Points, in no order, along strands that fork, close into loops and pass close to each other.
In the rows, zero is written as 128.
Points whose rows are less than 102 apart are linked; no others are. Some points are linked to none.
gibu: [104 126 105 126 120 168 111 122 146 183 107 115 166 159  86 130 128 151
 131 143 104 112]
Boba: [ 88 148 104 102 118 140 143 133  97 194 162 107 103 127 158  89  85 136
 101 125 152  69]
nabi: [174 132 132 158 143  67 142 103  86 135 103 107 179  78 135 108 130 118
 142 134 176 162]
fabif: [113 166 125 169  78 151 140  88 137 161 130 145 146 120 150 147 100 147
 126 102 106 129]
vek: [184 110 172 120 112 116 161 153  79 164 143 130 144  83 145 147 129 169
 136 106 140 132]
viru: [155 106 127  52 123 115 150 165  63 174 140 136 118  90 136 129 140 199
 132 141 149  99]
zotok: [138 103 159 112 169  58 184 115  89 113 124 143 123 183 153  97 146 137
 140  72 131 129]
kag: [146  86 166 139 149 122 114 139  93 145 158 106 128 105 147 131 130  90
 116 122 151 126]
Nesaz: [165 117 166 117 165 149 117 116 119 107 172 147 105 105 144 143 151  55
 162 141 181 165]
rasoz: [119 175 142  92 118 111 142 183 121 131 155 153 147 101 113 165  81  83
 144  63 125 117]
podu: [101 125 101 102 164 144  95 145 137 145  98 171 187 138  96 131 168 168
 167 125 110 141]
Puvo: [107 180 123 128 115 178 109 134 186 110 116 106 110 147 162 134 125 132
 132  59 111 134]
ribug: [121 115 121 142 163  78 128  75  87 151 119  99 160 167 147  59 143 193
 127  87 126 112]
vapi: [121 110 158 137 157 128  97 136 145  56 104 145 142 157 120 163 159 105
 143  91  84 161]
Virid: [ 94 182 120  96 127 123 122 185 164 105 137 146 158  98 122 167  86 111
 145  99 113 123]
zusib: [110  80 137 132 160 184  87 146 134  86 115 116  86 103 152  99 184  96
 125 140 133 137]
Mok: [164 149 117 154  96 101 153  89 137  92  90 100 105  98 167 122 127 129
 123 130 145 165]
pek: [139 124 109 132 123 185 111 132 161 118 112  90  71 107 137 124 152  94
 102 203 167 147]
turu: [ 98 191 104 197  92  92 145 155 142 143 108 105 154 118  84 119  65  95
  94 111 143 119]
Vevon: [ 93 103  91 139 114 121 117 133 121 136 107 138 146 106  83 105 109 135
 120 170 107 104]
Kita: [101 181  82 103 129 109 116 140 172  99 101 134 157 148 100 102 116 177
 166  63  98 125]
bogi: [142 194 104 133 108 126 167  86 142 212 143 119 163 156 110 118 110 141
 148 139 167 131]
zaz: [121 200 115 126 136 161 130 124 219 142 141 112 136 170 130 158  96 129
 123 141 152 120]
Rav: [ 92  51 150 126  98 139 111 146 118 159 132 141 114 154 120 154 126 163
  89 130  41  99]
Vuz: [100 200 109 121 148 125 140 176 231 119 134 117 131 142 109 150  73 107
 100 130 167 104]
Muf: [192 113 138  99  63 149 111 166 138 139 143 110  77  66 131 194 141 112
 118 157 114 152]
Gunu: [141  92 152 142 134  95 113 107  43 170 183 155 169  98 120 143 109 163
 119 172 136  90]
Temes: [ 91 131 135 122 193 121 156  93 103 142 149 195 151 161 106  90 130 104
 163 163 173 143]
Gefem: [137  91 145 162 116 130 130  94 121 141 112  95 140 132 135 136 126 124
  96 173 115 129]
Neron: [121 113 139 103 137 120 114 143 100 114 211 193  77  78 130 127  99  77
 173 129 155 123]
mison: [122 169  75 165 117 133 106 165 167  97  87 125 152  76  70 114 112 120
 111 153 135 114]
bol: [150 120 142 136  74 147 137 128 120 127 139  96  61 108 206 146 123 162
  75 109 100 104]
Ner: [131  79 152 142 159  62 122 150  65 145 122 136 183 110 107 107 137 141
 136  92 123 127]
fod: [102 120 131 135 131 164  80 185 141 135 129 121 165 107  98 168 126  87
 124 114 103 122]
pama: [130 128  94  96  77 124 146 142 108 190 125 110 121  96 127 133 104 156
 109 160 121 103]
Bub: [ 88 138 109 152 100 166 120 138 155 118 109 115 107 128 134 104 109 119
 114  98 109 123]
mosir: [138  93 132 132 180 203  80 126 135 135  99 126 145 103 134 122 198 110
 141 175 160 163]
femoz: [157 143  88 170 117 117  92 158 142 108  96 100 153  65  81 119 135  94
 121 177 157 147]
bekud: [117  97 131 108 106 128 129 132 140 122 120 150 141 167  72 182 123 115
 126 168  67 133]
Tepoz: [120  99 139 106 120 143 135 109 110 130 166 140  90 113 144 137 116 105
 119 189 133 111]
gike: [153 146 158 113 114  90 191 104 132  81 147 184 138 159 121 177 133 128
 165  94  91 143]
dabat: [110 197 129 125 138 190 112 144 206 131 137  97 103 164 155 148 125 111
 114 101 153 140]
Nuro: [127 168 107  90  73 123 149 132 145 108 110 145  94 124 139 133 116 162
 163  51  84 124]
Ture: [102 102 144 158 126  94 130 123  62 187 173 149 176 106 110 124  74 121
 118 150 129  80]
tatod: [102 117 102 103 135 152 119 126 136 130 133  79  69 162 153  69 129 142
 101 125 126  88]
Vetu: [163 158 105 135 113 125 150  56 123 212 131 109 159 134 141 113 128 169
 136 175 165 140]
nidal: [175 122 163 116 148 142 124 124  81 137 198 126  87  87 191 138 146 111
 113 163 191 123]
nud: [111 111 109 139 169  81 140 127 144 115  82 115 148 196  82  58 144 142
 136 101 123 137]
torik: [ 74 106 143 134 184 119 123 114 111 131 156 212 169 184  81 108 131  93
 131 167 131 145]
dul: [127 182 140  76 154 135 159 118 186 118 145 126 131 209 121 136 129 122
 165  84 121 124]
boru: [147  86 181 123 138 136 126 146  89 141 217 182 102 108 136 148 113 104
 161 120 141 121]
tiluz: [121 137 103 134  70 137 120 141 119 107 132  94  48  74 192 127 111 140
  79 132 115 107]
bura: [119 178 150  96 163 180 137 135 195 119 146 109 114 197 143 132 125  98
 140  87 151 129]
demuf: [110 173  98 115 145 109 108 199 167  72  91 121 169  94 103 132 116 114
 149  94 117 123]
netun: [123 170 162 146 130 146 145  91 149 109 143 168 162 140 168 169 118 140
 160  66 107 138]
sav: [ 97  73 135 187 127 160 100 106 137 146  98  97 160 150 110 125 128 133
  91 162  96 119]
vuto: [150 141 140 152 136 125 150  87 112 221 137  76 149 155 173  95 139 152
 109 102 161 119]
ritil: [200  80 136 138  93  97  99 146  94 145 160 100 106  79 131 172 104 114
 108 165 128 115]
mog: [128 123 131 122 129  95 142 137  69 145 176 100 116 133 126 135  79  73
  80 171 149  69]
Sez: [128 110  90  79 123  94 120 148  83 110 133 138  95  71 128 115 135 149
 130 179 134 109]
fum: [ 94 105 108 118  72 160 110 150 142 109 112 124  66  87 169 112 126 162
 121  73  71 112]
gusil: [111 114 138 106 123 171 162  82 134 144 180 163  85 159 146 133 119 113
 137 192 134 112]
Zutaf: [ 75  66 160 172 170 174  96  91 133 114 139 161 128 177 135 117 157 112
 118 156 104 148]
tegub: [ 99 147 153 147 157 130 116  85 149  83 123 183 178 157 151 158 131 157
 168  86  93 151]
naso: [146 103 106 104 189 158 104 119 111 137 103  74 115 128 167  71 184 142
 119 153 179 125]
sufo: [108 177 109  78 148  87 160 155 140  80 115 170 135 154  94 126 107 120
 173  93 128 135]
ziti: [ 91 198  79 203  98 127 121 143 167 166 100 108 154 111  87  99  85 140
  90 124 154 112]
mupe: [158 102 167 148 113 117 145 105 116 136 121 124 153 139 117 167 129 110
 129 137 107 138]
tib: [167 178 117 113  81 108 191 107 135 195 125 121 159 153 112 159 112 140
 139 117 130 126]
Luti: [122 139 127 157 156 134 113 129 111 153  84 123 205 112 121 115 146 135
 149  89 145 146]
mel: [ 99 130 146 133 113 154 154  89 127 219 169 130 153 187 127 105 102 156
 137  85 104  90]
kena: [117 126 144 109 117 138 151 155 112 175 135  88  90 140 179  98 117 137
 105  42 132  93]
Pavez: [136  96 128 120 151 137  93 150 164  85  83 122 153 160  71 172 173 116
 126 168  88 156]
dera: [147 116  93 115 113  92 139 100 132  75  89  85  83 146 138  95 130 154
 113 156 119 124]
Sunub: [107 112 106  98 115 101 126 126 149 112 123  97  88 170 127  59 149 166
 137  62  80 127]
Bevu: [160 108 181 129 135  76 220 118  89 123 156 144 131 166 148 134 130 127
 136  75 133 118]
movik: [153 115  83 116 122 124 130 123 184  66  82  71  57 148 106  80 144 131
  99 164 141 120]
Fova: [140 149 116 112 105 136 124 175 149 134 134 107 118 114  80 164 107  57
 112 171 148 128]
vaf: [132 130  94 176 131 136 124 129 146 165  83  73 151 137  93  91 120 125
  83 168 165 120]
Posa: [191  69 187 138 112 123 137 151  89 127 217 175 108 117 132 172 116 143
 159 132 112 124]
peb: [100 141  89 169 133  63 143  98 101  88 109 128 135 102 111  62  83 140
 119 163 149 102]
zuz: [146 112 160 103  74 174 126 177 149 123 124 113  81 110 144 183 139 122
 113  75  79 130]
Zuge: [139  96 118 112 198 171 106 118 118 159  99 115 155 117 132  82 191 125
 152 170 189 145]
rom: [197 120 143 130 119 115 155  62 112 144 106 133 148 116 165 130 168 191
 159 122 141 165]
gegug: [127 109 146 109 159 129 146 132 120 123 104 117 125 145 133 106 151 102
 146  94 145 144]
lugil: [107 111 143 149  86 133 136  92 136 104 131 172 130 154 112 181 116 140
 133 145  58 131]
Dori: [105 159 168 156 125 134 132 148 136 106 127 135 142 128 158 146 106  93
 129  18 111 139]
par: [127 216 110 184 144 122 125 119 181 143  98 116 182 132 109 138 103 131
 107 136 184 140]
totu: [147  99 178 132 129  87 156 174  70 182 163 128 164 107 109 128  94 113
 130  68 134 103]
peme: [143 136 111 159  65 148 103 121 150  93 109 103  68  65 171 143 129 127
 102 148 112 155]
rop: [124 172 107 122 151 146 113 168 222  89 122 123 135 128  73 159 102  94
  92 176 164 107]
Busim: [ 86 183 119 107 131 158 110 177 150  92 149 152 113  80 144 137 110  84
 147  84 143 129]
pegi: [144 116 121  78 124  63 164 147 115 127  97 168 142 170  79 143 147 142
 146 117  87 152]
Pelo: [107 144 132 182 102 168 103 126 143 146 144 118 130 103 127 150 107  86
  99 155 137 136]
leses: [106 156 146 155 179 139 122 112 168 103 119 138 199 163 112 151 109 115
 140 129 141 140]
suv: [120 101 104  98 138 124 119 137 144 140 109  58  99 174 116  67 158 159
 118  93 105 114]
lilam: [ 93  99 120 117 102  98 139 116 102 123 167 168 105 125 117 134  95 134
 117 184  98  92]
Meve: [131 126 108 156 171 118 117 138 113 146  62 116 208 114  82  89 157 119
 144 133 155 139]
Sotov: [ 83 106 129  99 168 159 141 151 113 174 147 125 115 151 124  89 119  88
 118 159 165  92]
Mele: [131  87 168 154 169 149 114  79 100  92 132 117 100 139 190 118 156 129
 107 136 138 131]
pupur: [171 146 108 121  97  90 173  76 137  70 111  95  68 129 171 105 123 141
 123 150 139 134]
vifo: [146 104 112  40 130 106 122 167  54 127 154 149  83  79 133 130 149 183
 126 164 136  95]
toru: [129 120 109 160 141 157 104  80 138  95 116 151 140  99 111 114 145 125
 142 218 157 156]
Kalu: [156  90 105  76 139 156 105  82 123 140 126 120  90 133 154 125 184 189
 135 207 131 125]
riz: [ 84 142  67  95 111  99 124 130 147  96 118 202 105 153 100  82 133 178
 148 125  73 149]
rino: [121 135 136 168 105 148 140  79 133 228 144  91 163 166 147 108 116 157
 106 111 118 107]
poteg: [114 128 117  86 149 194 133  83 159 143 161 147  77 169 126  98 152 131
 156 188 153 132]
Nagoz: [101 116 124 127 130 111 135 148  80 194 136 121 170  95 112 107  95 117
 117 136 146 102]
daru: [103 122 109 177 137 170 111 134 153 203  94  69 171 151 104  91 126 124
  87 132 149 110]
Zev: [161  99 143 150 126 110  89 106  99 111 154 181 152  70 112 160 133 130
 179 139 130 161]
Ven: [137 199 100  95  81 116 170 110 161 127 133 128 120 160 117 125 102 148
 156  80 104 120]
sakup: [159 121 162 122 158 108 170  76  72  81 173 131  92 153 186 130 151 112
 113 150 159 105]
kuzaf: [ 99 189  75  99 136  79 148 122 145  89 109 170 140 157  76  78 110 161
 176  93 134 130]
burut: [140 111 160 112 157  84 108 148 135  82 118 157 176 167  91 192 153 113
 143 109  72 164]
Viniv: [106  91 106 107 179 135 102 121 123 155 118 183 155 170 108  89 185 155
 152 151 118 158]
Geb: [131 115 113  84 101  91 173 130 137 140 112 128 104 183  95 127 124 144
 140 123  79 115]
keki: [123 150 118 131  80 175 115 105 162  97 124 142  85 105 153 160 125 123
 132 146 107 149]
Vagu: [102 163 112 103 107 198 108  93 181  93 150 176 107 127 145 171 121 146
 156 176 102 133]
kager: [143 101 147 128  59 155 136 133 143 119 120 114  74 107 171 157 128 160
 108  83  71 120]
Bires: [ 77  86 125 125 177 142  92 138 106 149 143 217 176 149  92 112 160 120
 142 169 113 153]
Vude: [113 150 122 103 147 123 139 168 178 122  91  96 148 211  68 133 111 111
 123  85 103 112]
Nubib: [146  98 129  88 116 136 121 135 147 113  93 139 126 155  95 176 167 136
 139 150  79 150]
Zemi: [135 128 133 128 156 156 113 122 187  80  92 112 136 178  74 164 143 103
 115 173 133 139]
fude: [163 126 155 112 109 116 149 166 103 195 127 101 140  93 141 144 134 129
 113 103 159 133]
detir: [142 150 117 158  99 125 111 161 136 121  70  86 143  83 145 131 147 129
 115  71 115 156]
Letum: [172  96 143 138 110  81 115 129  62 134 173 131 137  82 128 149 100 140
 124 153 132 103]
pidir: [160 204  88 168 110 108 137  95 157 150  80  94 158 133 113 116 121 150
 126 141 171 160]
feki: [ 83 168 123 130 135 151 161 100 140 191 162 133 140 187 113  86  86 119
 142  99 144  97]
lufi: [140 151 152 133 141 171 122 120 124 131 149 140  95  80 179 135 152  83
 143 130 188 169]
vafol: [135 136 139 107 165 156 125 109 131 102 151 159 120 113 109 132 141  71
 158 190 182 159]
naf: [148 187 103 164 111 103  88 175 195  60 120  95 135  83 111 182  98  99
 112 150 132 155]
Reke: [120 141 111 110  80 138 146 151 140 158 117 104  95 114 141 126 107 126
 114 105 117 118]
Zuda: [120 136 136 175 119 190 100 134 147 162 139  96  93  98 159 149 150  82
  96 187 168 155]
kav: [113  78 179 157 147  63 148 146  63 159 147 136 180 146 113 121 102 127
 115  72 104 102]
lopaz: [144 123 112 142  97 176  63 132 156  89 102 125 144  63 126 182 155 133
 134 160  96 160]
tosif: [132 126  93  96 110 152 135 118 133 189 117 116 137 127 102 122 124 149
 136 183 144 122]
gezak: [133  43 203 152 126 147 100 152  88 143 184 147 130 124 137 163 129 139
 115 112  91 115]
rike: [156 120 140 139  90  80 153 113  73  86 158 108  96 129 157 151 101 134
  87 136  98  78]
Ledu: [116 147 113 141 136 160 124 117 188  79 118 146 111 154  57 151 103  97
  95 188 146 108]
mafet: [ 89 174 112 196 120 151 111 155 147 205 103  92 182 137 103 126 105 121
  90 119 150 118]
Fot: [124  88 156 109 143 144 109 185  73 117 127 104  98  93 184 106 156 169
 100  51 124 100]
dotir: [ 92 127 117 151 174  74 158 136  89 139 128 130 172 131  70  73  91  91
 125 152 174 105]
lut: [106 146 148 129 133 127 142 156 149 115  99 110 148 170 116 138 108  95
 127  47 107 122]
Kelo: [111  90 115 112 105 136  99 156  99 102 112 102  75  95 181 107 152 177
 104  82  87  97]
kibe: [139 129 141  97 155  67 151 137 131 123  93 155 199 193  75 168 141 129
 152 109  94 150]
Tupi: [122 142  81 128 132 129 121 103 111 140 119  95 109 114 142  79 108 148
  99 189 172  99]
loza: [140 125  90 120 136 159 126 126 167 102  93 101  90 135  94  94 138 115
 113 185 165 127]
lazil: [132 132 168 105 116 113 154 182  81 162 163 165 154  96 112 143 104 118
 160  56 129 120]
visiz: [163 164 134 154 137  88 169  96  99 168 122  82 132 127 192  97 134 140
 115  94 187 130]
Bukad: [122  90  85  99 158  97 110 119 106 154 102 148 146 143 113  80 174 182
 143 161 117 136]
pepi: [115 105 119 160 165  68 145  92 104 111  89 112 154 177 125  70 128 147
 120 111 127 129]
lapek: [135 124 175 142 113 106 197 121 108 122 153 126 102 148 173 115 109 119
 127  43 122 106]
Tezar: [141 122 131 108 119 145 128 188 123 192  95  82 142 114 120 137 143 105
 112  99 145 134]
solan: [148 168  90  57  77  91 191 112 147 143 135 127 106 169  91 117 114 151
 165 115 101 116]
nuf: [111  92 132 125 135 100 127 119 117  84 124 157 101 127 129 117 144 133
 131 140  95 148]
Kida: [113 130 129 155 185 112 143 135 108 144 101 124 191 137  78  84 123  88
 138 128 184 133]
sugov: [124 127 132 102  98 120 145 127 127  97 116 168 102 120 131 144 133 151
 154  94  88 135]
Sebe: [135 131 143 162  88 127 143 107 130 156 105 119 169 137 127 157 112 135
 121  97  94 135]
runat: [107 117 131 108 129 103 128 162 104  97 165 159  92 103 108 115 104  72
 153 110 126 123]
Neb: [118 133 141 134 101 112 171  82 143  91 151 202 122 191 127 165 126 143
 154 105  59 132]
fafan: [143 104 128 167 164 174  93  74 127 120  98 128 152 103 144 123 179 130
 142 194 166 172]
tov: [181 120 107 100  65 110 120 166 132 108 127  93  66  59 127 161 121 102
 114 172 122 139]
guzup: [183 110 175 147 155 126 104 128  61 165 172  99 134  99 169 148 142 113
  89 153 181 115]
dutel: [133  74 152 146 141  97 106 126 125  75 101 132 123 146 110 133 162 100
 126 130  93 169]
magu: [111 181 112 106 108 168 129 131 193  92 155 158 116 117 123 187  86 115
 134 181 120 125]
Mabav: [114  84 143 129 152 131 120 165 118 116 122  94 116 129 119 107 134  74
 114 120 133 120]
reb: [ 98 109 139 113 120 154  73 176 140 107 139 161 147 110 103 183 135 121
 138 108  64 126]
kaba: [104  65 151 108  99 119 140 134 103 138 177 161  95 157 124 158 113 140
  95 168  56  89]
kar: [120 139 125 136 124 116 130  94 102 128 141 178 158  95 103 137 112 125
 166 154 136 141]
barit: [134 187 115 188  92  85 119 154 143 104 120 108 158  98  93 154  71  87
 109 107 124 138]
Moget: [189  83 194 153  91 121 162 130  89 121 188 139 128 121 150 177 120 161
 124 127  99 121]
mir: [117 120 109 108 169 111 158  81 118 155 142 154 133 171 112  78 131 141
 148 184 166 128]
gunib: [ 83  60 156 164 125 168 100 109 134 169 117 123 139 184 125 137 140 148
 100 128  62 113]
novob: [163 150 160 122 137  91 150 108 116  76 130 173 149 115 128 163 143 115
 176  97 129 170]
viso: [136  93 158 148 120  91 134 108  62  91 200 145  89 162 144 162 109 119
  90 153  91  72]
nav: [108  74 143 120 152 189 113 121 142 129 133  91  80 169 149 119 152 102
  94 169 125 116]
pevaf: [147 120 110 185 101 131  86 118 130  95 110  96 118  56 161 115 141 118
 109 161 140 157]
sus: [148  70 148 148 112  78  83 139  71  55 158 147  90  95 153 138 134 165
 116 107  79 125]
Vofu: [149  67 196 158 153 123  91 151  55 110 202 145 116 122 159 141 127 150
 121 100 116 107]
sonir: [126 101 159 136 173 138 121  90 100  95 143 151 105  96 186  98 167 129
 147 120 161 151]
furob: [182 133 120 133 106 121 145  67 112 182 126 109 139 109 176 130 148 196
 131 159 153 141]
Gep: [126 141 126 107 134 119 155 145  74 175 150  91 106 132 162 116 102 108
  80 140 166  74]
gir: [155 194  99 101  78 114 152 148 157 165 105 113 141 121 111 180 108 134
 123 137 126 139]
gat: [110 111 129 144 122 148  96 160 105 180 140 127 172  90  95 140 119  91
 125 129 129 115]
fipon: [ 91 140 117  95 136  97 162 151 108 119 130 167 122 125  94 100 107 102
 158 104 134 122]
fasa: [158  56 120 149 134  82  63 133  90  71 134 150 107  72 136 135 164 144
 145 139 102 147]
numu: [ 71 125  93 110 105 155 124 125 126 150 154 115  78 138 152  76  97 155
 114 116 110  74]
pava: [168 118 139  72 103 133 156 146 100 154 143 156 117  74 124 152 140 163
 155 147 140 133]
noza: [145  92 163 130 160 131 144  78  93  85 151 113  82 192 182 131 159 125
  96 146 121 101]
rul: [145 160 111  88 172 176 123 126 153  96 117 146 116 110 127 132 166  97
 163 173 193 166]
muguk: [ 83 146 152 170 154 163 138 109 147  99 140 143 121 156 124 108  99  70
 122 119 159 131]
ribe: [117 102  98 124 166  58 122 100  77 155 113 151 168 167 127  73 147 205
 124 127 106 118]
Sete: [119 188 114 114 129 169 145 137 168 182 133 112 131 172 107 143 106  97
 118 148 172 122]
let: [131 113 110 116 153 102 132 119 166 129 101  73 120 203  70  56 152 147
 116 122 122 124]
Bigi: [ 89 115 124 166 113 166  95 120 137 111 107 137 143 107 132 124 131 140
 129 114  97 129]
Dif: [174 107 162 150  65  88 166 127  93 106 171 120 104 104 169 163  97 165
  94 106  85  93]
roson: [119 125  81 113 105 118 123 141 126 109 105 133 109  76 100 100 115 128
 129 182 137 121]
Sor: [138 162 166 143 127 173 127 105 141 121 124 152 133 124 188 150 148 156
 150  36 123 155]
Rere: [ 91 137 144 116 182 134 123 139 212  92 130 146 180 164 121 160 104 136
 151 127 113 136]
kam: [130 185 110 121  92 138 114 165 196  90 126 120 125 100 129 194  95 112
 115 155 115 140]
Pato: [124 174 130  92 132 139 153 124 196 129 138  90 129 228  77 111 121 120
 132  82 110 116]
bosim: [135 157  99  63 149 202 107 107 170 131 134 144  94 141 114 117 170 134
 173 172 169 150]
migiv: [149 172  95 145 111 124 117 135 155 111  64  98 154 112 120 125 131 139
 134 108 137 158]
pep: [126 148 140 155  89 170 148  92 138 172 154 140 119 126 158 154 111 115
 119 154 131 132]
gabim: [139 135 112 127 111  99 146 150 119 139 160 101 106 114  94 123  77  55
 104 191 168 108]
gefit: [ 68 114 137 109 151 137  90 173 160 124 131 167 198 150  96 178 126 148
 139 123  64 121]
sut: [156  83 136 155 150  81 111 119  80 139  99  96 180  89 128 115 148 138
 119 133 141 131]
Megit: [118 124 149 152 153 131 131  71 134 112 112 163 160 183 126 136 152 144
 157 111 104 156]
Kibo: [124 122 122 136 141 145 118  89 151 148  98 121 166 191  88 120 147 154
 141 134 108 136]
pidi: [117 175 162 124 119 127 182 131 133 118 148 154 118 154 163 135  98  97
 149  29 124 121]
lebep: [156 125 133 101 101 118 164 139 111 154 135  63  75 165 174 124 123 139
  80  80 112  81]
giku: [163  59 133 147 140 112  56 144  91 105 158 185 123  62 124 149 149 150
 180 129 121 156]
tibub: [182 152 149 121 141 113 156  82 118 114 106 156 162 118 145 149 158 142
 174 110 154 177]
nok: [136 100 141 119 143 161 122  76 108 125 136 171 116  97 172 125 170 171
 162 146 144 154]
Gozan: [124 190  66 177  90 120 125 149 163 148  85 110 149  91  72 125  99 135
  92 169 158 118]
bige: [142 149  85 129  67 103 112 155 131 125 111 101 104  48 114 137 106 117
 117 161 124 140]
Giv: [ 83 146  91  96 130 121 101 135 155  71 118 200 110 150 135 103 162 173
 164  77  68 161]
pubo: [ 82 121 129 115 167 122 110 159 203 112 114 150 192 183  72 169 108 148
 129 149  84 118]
pigev: [151  76 172 135 151  98 106 131  54  97 160 128 107 152 143 147 144 136
  89 131 105 100]
retu: [113 135  90  78  96  92 128 120 156  99 128 143  82 170 106  77 148 181
 153  98  60 146]
vibof: [166 106  92 175 115 125  56 152 124 117 117  87 127  35 133 117 147  95
 121 182 139 140]
vol: [133 128  83 104 164 118 114 100  89 119 104 100 111 123 153  70 158 171
 129 161 167 115]
Vavog: [ 91 141  83 103 168 118  93 160 144  99  90 189 161 144 109  95 171 171
 171  85  93 155]
dake: [115 170 138 143 110 148 112 137 154 110  99 124 141 120 175 145 125 143
 137  18  99 148]
zel: [ 97  93 122 150 117 174  84 129 136  84 124 129  93  77 158 115 151 121
 128 130 104 135]
zute: [152 116 125 128 103 114 129 180 130 157  66  57 128 106 145 125 150 132
 108  64 119 137]
tevid: [ 98 179  99 148 120 157 104 159 134 103 123 144 113  54 158 103 128 105
 139 100 156 144]
penar: [191  90 141 127  97 146  94 149 120 161 142  95 111  80 134 185 146 101
 109 185 137 148]
les: [112 138 105 150 148 133 148  70 134 132 133 128 119 148 121  69 105 131
 119 189 183 114]
guten: [178 135 145  94 152 122 170  96 101 127 159 134  89 101 179 127 141 106
 140 183 197 139]
Kabef: [125  98 163 109 140 141 131 195  93 163 123  97 114  99 167 107 136 126
 107  43 144 105]
mone: [118 125 150 105 136 175 138 136 140 135 125 123  88 129 167 113 150 109
 138  84 137 137]
Banu: [128 177 130 151 157 145 114 112 146 151 106 130 203 129 127 143 120 128
 141 128 164 153]
fufa: [ 98 118 116 142 132 130 115  92 122  97 142 181 132 119  94 121 120 120
 148 197 135 144]
Resi: [129  85 162 123 169  85 144 135 107 113  90 125 134 158 137  98 166 124
 136  64 119 149]
givad: [138 181 127 119 124 143 149 151 146 155 132 116 121 123 123 149 122  78
 126 150 182 150]
Sekub: [112  86 155 127 152 187 107 139 136 110 123  94  78 123 191 105 165 103
 112  92 130 133]
rari: [149 198 105 171 107  85  96 171 170 121 132 101 171  85  96 193  88 102
 121 151 142 148]
loraz: [ 97 182  81 128 154  97 120 168 193  69  76 129 171 123  93 105 101 154
 145  77 116 111]
musi: [135  77 186 151 111 146 139 109 102 153 153 147 129 129 150 162 131 149
 116 125  97 119]
vuzul: [161 146 143 108 153 129 176  94  99 118 161 108  75 151 195 118 138 101
 112 148 186 104]
dev: [174 151 140 100 130 115 172 122 120 129 128 120 104 116 142 130 135  78
 141 149 183 153]
gog: [179 140 146 172 121  77 149  94 101 125  99  97 143  92 175 123 130 134
 120 103 161 162]
Kurev: [ 71 137 123 109 164 167 143 123 149 172 153 138 115 191  99  70 111 104
 136 126 157 102]

A tip is a point with one link. Name the tips that can be reached along the links from each point below, in the order of the rows.
mupe -> Sotov, lufi, tevid
riz -> sus, gir, nok
Muf -> Vevon, dotir
vibof -> vaf, zuz, lebep

How many points has the smallest loop of links through each point below? Write none if it is on no loop.
fabif -> 33
lapek -> 15
nuf -> 11
pama -> 12
par -> 30
kag -> 18

A piece is all that can be reached along the links. How many separate loops has the piece of each point below (a circle has one, a figure eight two, a Y none), and how many tips (points with one link)?
Ven -> loops 1, tips 0
vifo -> loops 1, tips 2
sonir -> loops 5, tips 3
fipon -> loops 2, tips 3
Gozan -> loops 1, tips 3

Name the points in between on the shortest way along the links from the first point to the second, in order.
les, giku -> Tupi > vol > naso > Zuge > mosir > fafan > toru > fufa > kar > Zev
dera, Tepoz -> movik > loza > pek > Zuda > Pelo > pep > fabif > Sebe > mupe > Gefem > sav > gunib > Rav > kaba > lilam
tegub, sakup -> netun > Sor > dake > Puvo > dabat > zaz > Sete > givad > dev > guten > vuzul
keki, daru -> peme > pevaf > vibof > femoz > mison > Gozan > ziti > mafet
